A landscape with many valleys, sampled at points; each row gives a point and its height.
A ball rolls from a point to the lowest of its 2 nearest points, and stops where none of them is lower. Distance is the straight distance between rows; heights are no part of it.
Z276 height 62.2: 130 -215 146 -60 377 23 -28 398 -117 -181 -258 -32 446 -7 -169 378 16
 -133 245 227 -143 66 58 10 323 4 12 27 36 -218 7 -96 -235 106 -216 226
 158 -230
Z901 height 51.3: -251 -151 12 106 -108 21 -85 128 468 77 4 153 -54 -162 -29 93 15 286
 -157 -3 -121 -177 344 -148 -23 -136 -173 71 -248 273 -182 -159 -99 -312
 164 -252 209 81
Z424 height 54.2: 149 -27 -1 -14 178 50 -98 140 -110 -90 -69 6 5 170 91 175 5 4 28 28 -47
 44 -114 -138 -89 -10 -67 -138 109 -213 2 -58 19 159 -6 108 -3 -217
Z59 height 59.8: -75 93 253 -5 -62 -181 -16 11 -12 -193 109 109 70 330 338 -523 -114 -123
 -162 -293 -167 -343 94 -17 -176 -123 -37 161 -346 106 -41 114 -75 -46
 160 207 -227 207
Z486 height 49.3: 250 -101 133 45 238 -98 -306 260 19 -22 315 265 -1 305 71 -110 -132 14
 -11 -339 -36 -110 -352 -75 -493 344 -62 -187 -96 -195 131 -138 18 163
 -74 211 -181 -158
Z742 height 54.6: 5 -142 150 65 180 -204 -116 285 -42 -131 -9 270 28 124 223 -212 -153
 -257 38 -198 -122 -150 88 -141 -41 -256 -146 182 -267 108 4 3 -142 69
 -11 130 129 -109
Z470 height 68.7: 116 -181 48 -211 137 215 -20 28 56 150 8 299 -208 5 100 224 -27 -22 237
 -232 -55 133 217 -164 -247 -264 -252 -298 -26 138 -151 -133 95 -142 122
 -21 -123 -21
Z674 height 48.4: 76 60 -12 -149 49 10 114 -49 -345 84 -185 1 -100 -81 146 116 -230 60 116
 125 64 272 -154 -89 -11 -384 139 -70 351 133 74 -21 148 215 74 19 66 4
Z39 height 32.6: -64 68 -236 122 -75 -33 332 -70 -148 152 -255 -314 -261 -260 -202 186
 223 110 -109 365 223 119 -146 -61 287 8 158 131 239 124 89 51 48 -210
 -69 -215 79 -93
Z105 height 70.0: 19 36 -175 55 84 69 425 165 -262 62 -244 -318 99 -448 -516 306 182 -392
 112 472 381 184 118 218 740 69 101 118 70 -51 63 155 -129 -138 -391
 -216 310 -306
Z739 height 26.1: -61 144 135 -139 -80 113 -346 -299 302 -11 369 234 -24 152 147 -45 -168
 230 27 -274 -29 -191 -111 60 -514 134 -56 -63 -101 -67 -95 -145 269 228
 111 17 -127 108
Z185 height 26.8: -31 114 16 -33 154 -129 5 -3 -366 -131 -250 -271 127 253 147 -57 72 -177
 -42 117 -115 178 57 -18 256 -225 -19 -4 27 -49 -6 -40 138 -283 -54 205
 -24 147
Z955 height 45.6: 81 97 -150 -89 -114 121 66 -266 -116 217 -63 -49 -106 -111 -14 79 -78
 256 151 153 42 267 -199 25 -197 -207 165 -26 382 136 41 -16 172 246 122
 -164 -118 33
Z516 height 72.5: -35 -237 -279 222 -111 84 558 240 -95 66 -299 -363 84 -570 -409 320 261
 -168 41 409 253 187 43 91 631 60 131 136 114 146 22 196 -269 -42 -224
 -245 295 -227
Z818 height 50.2: 146 -85 -97 -178 -64 367 -164 -404 23 160 92 -92 13 -47 -298 342 232 183
 216 57 89 371 -319 108 -408 304 14 -329 159 -205 -127 -191 310 225 -75
 -111 -191 88
Z824 height 38.0: -101 232 -138 42 -160 -45 -150 -256 25 273 6 -77 -275 -83 -150 -87 84
 133 -226 132 169 31 74 -87 26 98 -12 10 214 92 56 30 65 -143 141 -246
 -82 -29
Z723 height 56.0: 531 -239 3 105 105 73 112 41 -95 23 -133 -78 191 -15 -165 499 87 76 268
 312 -106 298 -295 -63 -309 362 16 -206 254 -129 39 -216 23 198 -72 41
 -79 -332
Z880 height 57.8: -122 172 141 -90 -176 -211 -4 14 106 -10 148 217 -260 123 439 -309 -278
 -129 -87 -325 -92 -470 8 -38 -319 -47 -115 28 -118 239 97 18 -114 -87
 146 -54 -261 89
Z749 height 60.0: -43 -247 79 -32 343 -73 100 484 -147 -142 -370 33 416 6 8 215 -93 -372
 207 195 -300 19 160 -23 334 -158 -104 23 -109 -86 -2 -33 -360 -125 -302
 175 112 -182
Z192 height 32.0: 198 302 -287 58 102 36 332 -271 -365 180 9 -319 -131 -413 -617 458 404
 -107 -41 325 550 293 -118 34 356 109 310 204 455 -164 171 -105 160 -280
 -163 -121 76 -238
Z274 height 51.9: 108 160 -131 177 -110 -39 95 -95 96 323 -21 -166 -204 -299 -419 313 189
 267 -24 358 216 138 -86 -225 -131 450 73 -60 210 -100 -24 43 -19 28 128
 -337 73 -467
Z372 height 46.7: 327 58 -182 213 70 5 258 88 -68 169 -88 -321 -61 -310 -501 359 240 10 24
 426 222 192 -157 -121 141 425 144 -43 192 -247 50 95 -47 132 -88 -149
 122 -512
Z92 height 53.0: -239 -127 80 -18 -80 -8 -96 22 187 129 29 122 -59 -65 -5 -165 -23 153
 -76 -41 40 5 281 -65 157 -299 -79 90 -149 354 -190 -100 12 -246 210
 -199 243 250
Z300 height 76.2: 258 51 -154 245 40 82 -54 -133 -16 -311 39 -260 85 189 -141 149 321 242
 25 77 94 198 -369 79 28 279 220 -36 277 -434 202 -56 291 169 -77 267 -5
 23
Z702 height 49.7: -289 -11 121 152 -105 -28 -116 147 435 -158 -8 128 -55 -127 138 33 -122
 213 -185 33 -133 -431 86 -36 -80 5 -42 209 -210 139 -79 -2 -209 14 142
 -133 151 50
Z721 height 72.9: -232 -69 -173 -75 -379 388 -6 -469 368 75 129 71 -209 -193 163 239 133
 171 69 -172 -4 25 -93 135 -475 66 -159 -137 44 175 -255 -131 193 59 94
 -294 -123 272
Z719 height 70.3: 46 -250 -67 -144 1 372 110 -47 32 92 -87 116 -61 -90 60 408 53 68 234 -1
 17 315 112 -10 -131 -283 -145 -177 188 140 -270 -160 47 41 163 -101 -4
 102
Z629 height 20.7: -140 207 -134 9 -187 149 -12 -361 116 42 45 -252 -19 26 -158 -176 285
 338 19 46 -44 -100 -143 178 81 -35 397 214 133 -62 136 159 -100 191 129
 -117 99 233
Z167 height 63.2: -47 135 123 -122 58 177 -65 -120 474 -37 465 443 -92 59 386 -119 -184
 -23 246 -613 -162 -402 301 -184 -647 -93 -403 -76 -509 315 -117 -135 17
 -105 18 44 -26 160
Z243 height 39.8: 468 277 -148 45 165 120 396 -244 -315 145 -32 -359 135 -354 -541 652 323
 -91 190 567 335 412 -80 93 269 281 338 49 492 -180 171 -153 54 -81 -187
 -103 194 -254
Z481 height 52.8: -43 95 -47 -291 -60 -96 -33 -309 -287 81 60 -50 -284 211 166 -278 12 -81
 36 -229 -132 -31 179 -80 -268 -37 -255 -286 -93 119 -145 -147 188 -329
 88 37 -371 290
Z795 height 16.9: 24 314 -295 -183 15 150 34 -502 -456 174 82 -263 -154 -127 -280 263 299
 167 -2 108 341 339 -92 -2 184 -61 263 -95 527 -199 66 -46 310 -97 -39
 -34 -114 141
Z560 height 26.4: 282 187 84 -210 244 -46 -163 -245 -484 -52 -39 -153 312 150 -168 58 -101
 -180 48 129 217 415 -46 56 314 50 202 -68 457 -348 227 -203 438 -144
 -132 352 -163 60
Z586 height 36.7: -352 20 -104 66 -113 -221 364 201 -130 199 -269 -306 -401 -173 -74 -261
 -106 -81 -234 144 83 -38 -89 -101 406 97 69 -48 -69 344 158 279 -168
 -264 -119 -249 28 106
Z10 height 25.5: -198 90 -261 -92 -206 352 -63 -596 28 105 113 -127 80 -87 -28 56 353 371
 -13 -45 63 207 -110 176 46 -191 424 131 268 -84 26 118 160 210 83 -129
 112 370
Z544 height 41.6: 105 215 -92 236 -134 -123 -176 -69 34 23 30 -84 -214 -25 -106 -167 -44
 115 -172 114 58 24 -101 -38 61 226 -18 37 236 -170 119 69 175 71 46 -88
 -39 -197
Z479 height 44.6: 55 -191 55 -11 113 -293 47 419 -255 119 -154 262 -111 -121 21 -157 -199
 -357 160 49 -99 138 261 -84 253 -185 -287 -66 -176 151 -5 55 -128 -90
 -151 -181 237 -324
Z236 height 32.4: 338 -61 189 25 301 -42 -388 58 -135 -87 278 112 122 236 -69 -62 -174 157
 -11 -73 181 307 -276 -41 -144 214 25 -252 139 -246 55 -269 447 206 -68
 258 29 22
Z388 height 31.3: -282 255 -201 -255 -357 103 -67 -686 38 147 101 -19 -279 -168 121 -44
 -27 360 143 -30 -5 67 -250 245 -312 49 286 -53 259 -21 -26 -9 286 220
 82 -169 -145 360
Z541 height 47.9: -96 -43 -103 -357 -94 353 -297 -507 33 175 222 64 -75 -17 -123 127 142
 64 123 -199 129 303 -124 229 -354 42 -101 -248 8 -187 -249 -144 444 204
 -45 -69 -144 288
Z547 height 67.3: 161 -241 82 -204 308 274 -106 148 86 -39 88 338 12 13 180 298 -64 -52
 259 -342 -187 -10 31 -205 -451 -253 -206 -295 -112 36 -102 -128 -44 104
 30 109 -62 -33
Z636 height 40.0: -177 73 -257 250 -159 -78 421 91 57 133 -311 -346 -252 -342 -250 49 115
 38 -62 460 63 -21 -210 -80 242 241 123 120 -1 139 103 224 -184 -24 -138
 -308 134 -250
Z485 height 48.3: -342 113 41 186 -122 -91 -60 176 317 -53 -150 -57 -19 -146 -86 -110 -125
 103 -276 200 -132 -419 -35 -58 82 123 29 219 -284 126 36 209 -286 86
 -35 -241 82 -144
Z202 height 19.7: 7 95 168 191 -80 -173 -127 215 140 -188 96 348 -26 101 217 -157 -280 6
 62 -94 -195 -465 -336 48 -440 60 144 283 -115 88 185 97 -277 452 32 -37
 21 -212
Z904 height 48.2: -211 -116 -95 -158 19 134 148 -47 -156 96 -227 -278 4 30 -52 56 323 -24
 -167 -55 147 155 72 39 462 -272 186 14 92 115 47 33 -116 -351 64 -6 5
 377
Z457 height 54.7: -19 -238 87 16 49 -122 -22 180 81 -19 2 170 -86 63 169 -162 -125 4 87
 -101 21 -44 172 -37 55 -348 -153 124 -125 205 -117 -117 26 -20 124 14
 214 60
Z676 height 30.4: 10 82 53 31 -144 -126 -115 59 352 278 35 181 -140 -83 -143 -69 -153 67
 72 15 -17 -155 7 -118 -321 251 -100 -39 6 42 -17 61 -255 99 223 -311
 -66 -342
Z200 height 29.1: -187 183 -199 -164 -194 295 -121 -656 120 18 231 -40 21 -32 144 3 134
 427 -28 -126 -30 77 -293 279 -303 -33 365 -35 144 -236 7 137 320 454 14
 20 -149 374
Z317 height 71.8: -12 -211 -87 -30 -228 314 110 -212 299 197 12 136 -185 -218 127 278 -85
 186 159 -51 -24 165 -1 -30 -430 -133 -146 -131 107 375 -254 -91 36 127
 201 -295 -58 145
Z445 height 22.5: -383 -413 25 177 -143 -272 304 587 150 -82 -182 152 -113 -135 205 -260
 -243 -200 -96 -104 -121 -213 51 33 274 -48 -234 36 -449 364 54 161 -271
 -179 -208 -92 158 -6
Z16 height 35.1: -142 -137 148 -12 -64 -247 -170 -227 49 -184 56 -15 167 49 133 -355 48
 -159 -413 -243 150 3 384 -123 382 -157 32 273 -362 123 -206 115 153
 -384 327 190 -32 218
Z701 height 41.7: 252 -28 -70 85 133 -39 125 157 -152 4 -189 -192 33 -99 -317 235 152 -58
 49 336 79 108 -102 11 276 208 9 22 116 -300 103 52 -3 103 -226 2 106
 -384
Z934 height 36.2: -114 352 63 -111 -207 -246 -118 -402 -122 -160 143 -36 -131 209 336 -506
 -204 112 -137 -171 -101 -273 -49 147 -168 -40 195 87 9 -4 109 110 187
 118 202 156 -232 306
Z101 height 55.6: 158 -158 48 99 222 -116 -151 374 18 6 97 237 122 132 -55 -234 -57 -209
 -353 -162 -245 6 255 -199 55 96 -396 -64 -378 -211 14 44 -31 -199 -124
 137 -71 -313
Z161 height 38.2: -72 -61 146 -103 144 -168 -244 -120 -33 -186 -31 -13 284 179 23 -60 185
 -41 -288 -220 181 78 231 -98 234 -180 90 97 -283 -226 -160 11 260 -322
 260 342 -89 174
Z265 height 14.2: -267 86 -33 -10 -240 189 22 -128 318 149 26 -143 -6 -14 0 -129 35 306
 -16 42 -139 -250 -51 164 -79 -107 212 111 60 217 -10 144 -369 181 212
 -232 59 292
Z714 height 31.9: 384 94 41 119 163 -173 -112 51 -349 -190 -60 -131 165 39 -274 -3 -99
 -104 -11 217 294 304 -247 66 295 151 121 -33 346 -348 351 -98 425 6
 -261 263 -40 -217
Z33 height 59.9: 15 -229 -56 262 -97 33 246 184 80 -261 -302 -134 244 -59 -112 19 115 87
 129 199 -125 -95 -205 158 141 -193 204 290 -19 22 35 105 -302 234 -45
 72 88 -32
Z999 height 58.1: -16 -90 -52 275 -23 -25 18 440 358 71 118 224 127 68 -36 -150 -21 23
 -245 -88 -331 -218 283 -15 -155 129 -410 55 -362 -124 -21 -19 -240 -97
 -30 -49 38 -248
Z526 height 30.1: -411 -162 -15 169 -224 -250 357 444 155 97 -242 -66 -268 -143 103 -242
 -289 -137 -147 87 -16 -194 -189 12 285 97 -11 2 -207 415 205 295 -264
 -135 -150 -222 20 21
Z462 height 45.4: -149 74 -32 154 -9 -37 148 137 94 86 -251 -215 -120 -118 -191 -16 55 45
 -179 289 -104 -179 -191 -145 48 95 28 76 -123 28 77 180 -191 40 -64
 -166 24 -261
Z299 height 26.0: -259 -4 69 222 -167 -277 -155 257 268 -228 99 158 53 -30 145 -459 -287
 -204 -216 -92 -171 -458 382 95 188 107 -223 333 -422 93 -67 214 -252 14
 -36 -15 94 -14
Z129 height 33.8: -195 284 -131 -166 -327 -108 -66 -467 -8 7 146 17 -312 62 288 -244 -175
 264 46 -132 -11 -210 -185 152 -216 0 188 -25 250 -8 61 58 183 161 161
 -21 -233 359
Z147 height 27.2: -229 -156 -91 37 100 -177 219 315 -216 25 -323 -90 34 -189 -159 -27 75
 -310 -256 227 34 109 244 -20 566 -38 -262 7 -339 -42 1 167 89 -393 -398
 -126 89 -238
Z860 height 36.3: 456 253 -51 161 192 -73 32 72 -338 -74 -9 -230 82 -86 -444 31 55 -190 73
 374 239 325 -134 95 458 278 114 -105 351 -362 337 61 196 12 -363 90 130
 -299
Z71 height 25.2: 37 197 137 136 -128 -231 -149 128 355 115 52 309 -96 -59 144 -124 -326
 -52 139 -18 -133 -365 -188 -43 -502 220 0 136 -35 140 128 83 -351 272
 124 -237 -40 -379
Z619 height 51.7: 215 -142 42 120 205 -159 -160 376 -114 -110 -69 196 22 54 35 69 -162
 -232 109 4 -47 56 -86 -129 -12 -36 -47 48 -1 -85 27 11 -65 251 -167 101
 164 -398
Z473 height 21.3: -276 -92 -88 357 -236 -159 154 516 451 -162 171 188 52 -28 313 -290 -286
 -15 -98 -228 -237 -475 283 139 -74 -12 -298 303 -289 201 -97 15 -452 -4
 18 54 219 130
Z205 height 21.2: 304 124 117 -147 237 126 -208 -183 -317 -128 133 -121 367 118 -188 295
 155 82 25 117 305 497 -38 152 308 63 261 -161 433 -441 134 -210 403 24
 -85 333 102 139
Z477 height 34.3: -140 -30 -63 41 -93 -286 239 241 -337 107 -182 45 -300 -192 -43 -32 29
 -179 -245 195 99 213 332 -112 369 -49 -286 -32 -113 109 -5 8 190 -475
 -94 -236 108 -172
Z310 height 45.5: 238 57 182 152 103 -23 -176 168 71 -12 258 108 73 256 -170 -166 -75 154
 96 -90 -89 -237 -497 9 -519 463 161 -90 27 -228 250 64 -161 434 -34 31
 -127 -233
Z546 height 61.9: 94 55 135 22 120 159 -168 81 335 19 460 339 132 258 244 -196 -119 -89
 125 -491 -186 -350 106 -81 -641 -53 -307 5 -359 115 -92 -119 -110 160 4
 97 -22 47
Z77 height 19.8: -117 187 15 -51 -272 240 -244 -293 413 124 204 25 74 -1 -33 -43 -35 346
 -13 -35 -85 -284 -88 186 -341 178 170 24 81 -70 -7 109 -175 400 242
 -248 -52 126
Z979 height 15.1: 274 28 6 -48 25 171 -186 -115 -220 -31 57 -94 173 60 -193 230 214 53 -40
 151 266 335 88 116 262 -87 145 -27 326 -289 -21 -139 214 12 -18 43 205
 -1
Z441 height 68.0: 57 154 63 -135 201 -56 253 171 -441 62 -270 -243 44 -208 -321 294 23
 -377 106 466 237 183 180 90 687 33 35 -14 129 -124 110 35 -18 -231 -359
 -75 186 -243
Z102 height 52.3: -234 -237 -112 79 6 57 232 254 -75 -107 -299 -304 269 -96 -134 -5 170
 -121 -53 151 82 75 73 150 690 -274 143 107 -13 97 -2 95 -256 -253 -127
 115 177 176
Z169 height 36.1: 368 -96 143 127 296 -154 -301 189 -225 -147 164 34 173 180 -171 -149
 -176 -95 -39 36 163 312 -183 -6 116 233 -24 -104 186 -273 216 -102 276
 111 -187 282 -36 -149
Z578 height 47.3: 148 96 72 114 -49 -244 -270 -156 30 -183 318 58 -99 370 286 -372 -43 -11
 -47 -247 -30 -67 47 29 -169 174 -191 -5 -44 -177 -47 -54 283 -8 76 278
 -86 95
Z644 height 35.4: 317 -164 -130 250 -242 -41 39 58 166 -18 24 33 -101 -87 6 14 67 174 273
 144 -3 99 -98 106 -149 156 -19 14 259 -65 1 99 -156 324 158 -141 135
 -235
Z666 height 13.0: -197 -364 -63 328 -105 -233 320 620 303 -99 5 247 -73 -61 376 -174 -220
 -90 41 -195 -277 -253 67 -26 -58 -135 -252 153 -354 361 -35 -26 -385
 -98 -88 -23 296 -32
Z766 height 41.0: -8 -64 185 -258 216 110 -285 -207 30 -119 109 79 296 313 109 7 211 -21
 -54 -312 36 97 175 12 -77 -114 -71 -125 -302 -243 -249 -105 300 -218
 165 372 -164 309
Z771 height 52.9: 282 -117 106 -4 320 -61 -248 265 23 59 202 317 51 224 2 -84 -112 -126
 -82 -305 -158 -13 104 -210 -282 132 -320 -256 -212 -142 23 -129 65 -121
 -62 132 -91 -260
Z734 height 61.7: 13 21 257 36 123 -130 48 204 -35 -271 188 212 255 433 453 -323 9 -333
 -46 -532 -197 -294 139 -56 -325 -239 -118 127 -477 60 -58 57 -173 -110
 88 418 -214 99
Z464 height 52.4: -217 -114 -159 -185 -43 305 209 -199 -45 165 -188 -256 -80 50 53 192 332
 120 55 2 -2 161 -118 87 41 -209 97 -123 127 165 -22 -49 -38 -270 58 -37
 -168 376
Z953 height 28.9: -149 -12 161 147 -76 -350 -96 69 218 -247 293 165 87 15 282 -532 -300
 -261 -327 -286 -179 -395 501 -100 183 67 -245 293 -524 230 -135 130 -87
 -212 105 102 51 114
Z217 height 48.1: 168 -50 122 -121 248 -206 -8 365 -397 99 -208 191 -70 -93 25 132 -248
 -364 182 128 20 238 116 -209 165 -193 -121 -130 131 55 -2 -8 -69 32
 -174 -100 166 -363
Z467 height 55.4: -428 -32 -117 -359 -123 339 67 -405 -85 199 -38 -135 -116 -1 152 28 243
 155 -121 -251 50 267 -28 49 -1 -304 159 -217 63 222 -109 20 126 -230
 113 -96 -182 630
Z182 height 75.1: 65 -36 -133 2 -75 198 -121 -256 88 -115 -29 -143 111 183 -23 150 365 219
 17 -43 28 78 -221 165 -120 94 133 -22 150 -313 3 -64 202 60 51 181 -80
 121
Z790 height 40.1: -283 171 97 15 -229 -249 -89 -166 170 -160 -58 -36 -148 -22 116 -401
 -272 -54 -399 -22 64 -441 16 51 277 147 131 331 -170 125 149 230 16 -91
 86 -55 -153 114
Z983 height 40.9: 399 -28 -30 264 -39 9 27 35 117 -106 79 -37 48 118 -225 -33 131 230 314
 144 -109 7 -431 146 -279 378 186 -40 184 -253 188 59 -125 404 -3 25 -3
 -217
Z822 height 44.7: -324 -44 -56 18 -108 4 55 1 23 -21 -96 -241 30 117 91 -247 204 51 -263
 -117 35 -133 54 24 420 -215 226 160 -72 133 -47 213 -182 -219 168 60 28
 388
Z335 height 64.1: 123 -91 180 -163 335 200 61 151 -85 -95 -254 -130 503 -106 -215 591 120
 -88 117 328 45 161 164 49 449 -46 123 37 172 -224 -4 -197 -112 -144
 -168 219 95 -121
Z128 height 40.3: -72 -171 69 41 -25 -332 158 305 -241 161 -71 155 -333 -78 146 -265 -244
 -227 -24 51 -44 143 333 -167 276 -155 -240 -102 -163 376 -42 39 -17
 -292 -27 -256 251 -40
Z581 height 51.1: 185 153 74 -223 149 -59 102 73 -525 116 -255 -50 -84 -116 -19 185 -186
 -175 253 324 130 317 -57 -53 215 -184 139 -135 393 29 138 -23 48 90 -84
 -78 125 -187
Z398 height 64.2: -130 182 216 -258 -42 141 -21 -327 334 32 503 310 -111 109 445 -334 -270
 -85 156 -584 -148 -390 367 -78 -464 -106 -288 -82 -467 415 -230 -41 -66
 28 130 56 -21 445
Z62 height 43.8: 100 -94 101 -374 248 252 -217 -140 -121 18 11 38 153 202 -87 240 216 -32
 111 -131 -8 226 184 41 47 -59 -127 -257 -7 -236 -176 -192 192 -189 32
 207 -147 126
Z812 height 34.4: -102 235 100 -54 -123 6 -242 -217 262 310 100 152 -241 -55 -93 -113 -175
 103 -120 27 -9 -105 159 -120 -183 137 -106 -95 92 131 -52 52 -19 -4 239
 -294 -87 -47
Z475 height 63.9: -160 -125 152 -55 151 82 80 240 45 -226 -37 26 319 284 362 -102 14 -149
 -20 -440 -146 -150 195 -71 -61 -441 -112 -2 -377 87 -218 84 -226 -143
 187 427 -54 315
Z799 height 55.5: -186 206 48 -296 -189 -112 80 -225 -193 61 115 40 -339 150 343 -364 -212
 -1 -67 -317 -107 -249 -30 -97 -360 -74 -93 -249 -51 228 -16 -60 69 -189
 122 61 -475 282
Z412 height 46.3: 430 105 -112 -101 198 193 302 -269 -207 173 -107 -380 174 -197 -413 701
 268 85 314 473 126 353 -227 -54 -16 376 291 -113 421 -170 70 -230 71 51
 -134 -31 -25 -215
Z510 height 18.5: -70 -56 72 -74 215 -90 -9 184 -231 -39 -322 -93 148 63 -132 79 94 -239
 -170 152 -33 147 171 -118 406 -98 -137 -28 -149 -100 23 -17 80 -412
 -190 97 -70 -115
Z545 height 60.1: 89 -102 10 102 24 166 -55 272 429 114 241 328 90 65 107 -17 -6 81 -2
 -280 -249 -296 246 -65 -515 -17 -393 -79 -335 53 -81 -127 -224 -67 49
 -107 -62 -154
Z260 height 65.8: 2 -235 55 -23 269 204 14 305 181 -241 4 280 115 134 341 209 33 -45 104
 -366 -255 -113 159 -192 -279 -381 -184 -119 -304 11 -208 -138 -178 2 52
 357 77 45
Z672 height 32.1: -58 -107 169 74 -3 -245 -117 -58 159 -136 216 96 131 31 182 -493 -156
 -176 -271 -241 -12 -112 531 -230 158 -178 -171 267 -471 346 -261 18 49
 -286 240 127 94 243
Z968 height 50.1: 31 105 -48 -143 -144 -28 -118 -392 -217 -70 142 -28 -159 295 259 -324 25
 -40 142 -190 -100 107 66 108 -252 -76 -160 -148 -12 -38 -143 -79 321
 -40 58 162 -125 335
Z134 height 30.0: 228 -365 -33 275 -254 -29 205 168 273 -4 -109 60 16 -258 -27 169 -6 228
 196 206 -82 -51 -55 -45 -155 104 22 60 51 153 -118 66 -337 314 169 -208
 153 -320
Z116 height 21.6: 31 173 -274 -68 52 105 360 -229 -371 138 -147 -370 -195 -242 -242 473
 407 51 19 261 387 290 -62 26 358 -46 273 10 517 -20 104 -108 120 -313
 -76 -80 31 82
Z825 height 9.0: 48 -196 61 275 99 -62 3 447 64 -249 93 374 125 119 184 63 -106 -129 194
 -279 -276 -368 -222 -50 -498 -144 69 253 -222 113 3 -56 -488 432 -32 52
 130 -256
Z3 height 51.8: 344 -16 -93 -156 102 234 42 -289 -126 162 -50 -161 111 -57 -316 381 103
 211 332 250 69 370 -371 44 -292 184 157 -221 305 -180 22 -212 206 199
 -60 -35 -180 -115
Z288 height 23.1: -107 315 183 -67 -161 133 -251 -159 476 -44 347 292 65 57 302 3 -319 239
 64 -95 -200 -476 -74 149 -591 212 35 63 -71 54 -32 -32 -162 389 162
 -144 -32 123
Z780 height 42.6: -188 123 184 42 5 -151 -109 93 27 -180 -35 15 25 92 -15 -354 -133 -205
 -413 -111 -20 -457 -61 -30 101 95 -9 213 -348 -46 152 308 -73 10 -91
 129 -310 -198
Z334 height 6.9: 108 205 -60 -203 119 29 -79 -216 -426 80 17 -194 -151 24 -165 93 173 10
 -44 162 220 288 147 -1 340 -125 119 -145 333 -193 -15 -40 187 -107 35
 36 59 65
Z474 height 41.4: -358 -4 -82 96 -53 -134 185 95 -157 -88 -216 -291 -138 -68 12 -338 -47
 -152 -317 70 100 -123 1 -48 602 -48 103 109 -154 138 72 365 -43 -108
 -155 9 25 134
Z204 height 44.5: 151 181 -46 162 -115 -320 -203 -55 -46 -35 143 41 -216 225 92 -371 -184
 30 50 52 -96 -111 -49 13 -173 177 -118 -17 148 -112 102 20 179 112 51
 -4 -9 -110
Z142 height 74.0: -10 -164 -127 12 -272 333 -41 -259 281 -94 74 -58 -34 83 126 234 244 201
 1 -139 4 -18 -137 135 -355 30 5 -26 77 -45 -173 -92 117 153 136 37 -159
 137
Z592 height 56.4: -98 -352 -85 139 29 -18 258 486 -38 -124 -329 -107 229 -14 12 -47 35
 -189 95 112 -200 -54 50 155 245 -211 -32 134 -106 84 -11 67 -449 -54
 -131 85 91 7
Z580 height 29.0: 80 -5 141 -36 119 80 -348 -169 103 -91 363 139 154 227 44 -94 -183 303
 -112 -271 75 53 -314 11 -284 178 107 -84 -15 -221 18 -149 416 294 75
 241 -86 116
Z298 height 21.5: 70 -351 27 262 -55 -132 108 440 148 -109 -102 218 48 -163 62 114 -68 -36
 209 17 -196 -280 -103 -90 -201 7 -9 115 -162 100 -78 52 -503 405 10 -96
 188 -364
Z314 height 38.3: -236 342 100 104 -273 -219 -41 -238 171 -270 7 -69 -29 162 324 -407 -181
 111 -252 -96 -34 -403 -93 243 16 17 281 323 -62 1 218 229 7 75 159 86
 -128 328
Z488 height 41.9: -131 182 -125 -114 -178 117 -19 -325 -137 392 -19 -58 -210 -106 -117 27
 52 176 -49 104 237 289 30 -54 8 -177 79 -9 344 224 -64 4 114 -81 135
 -317 -86 219
Z609 height 66.1: 61 126 149 -264 289 43 191 146 -309 -9 -358 -174 271 -107 -125 476 -64
 -313 152 393 25 169 178 -7 611 -11 8 3 313 -102 137 -82 -77 -218 -302
 160 45 -184
Z223 height 46.1: -52 -121 -3 -514 117 478 -278 -352 -66 51 67 57 184 105 -102 281 210 -51
 204 -174 25 299 23 195 -121 -70 -36 -306 -45 -269 -251 -156 302 70 -85
 155 -133 319

Where does a ball stop that starts at each point below?
Z934 => Z265
Z818 => Z666
Z105 => Z592
Z102 => Z666
Z167 => Z825
Z581 => Z510
Z901 => Z334
Z464 => Z666
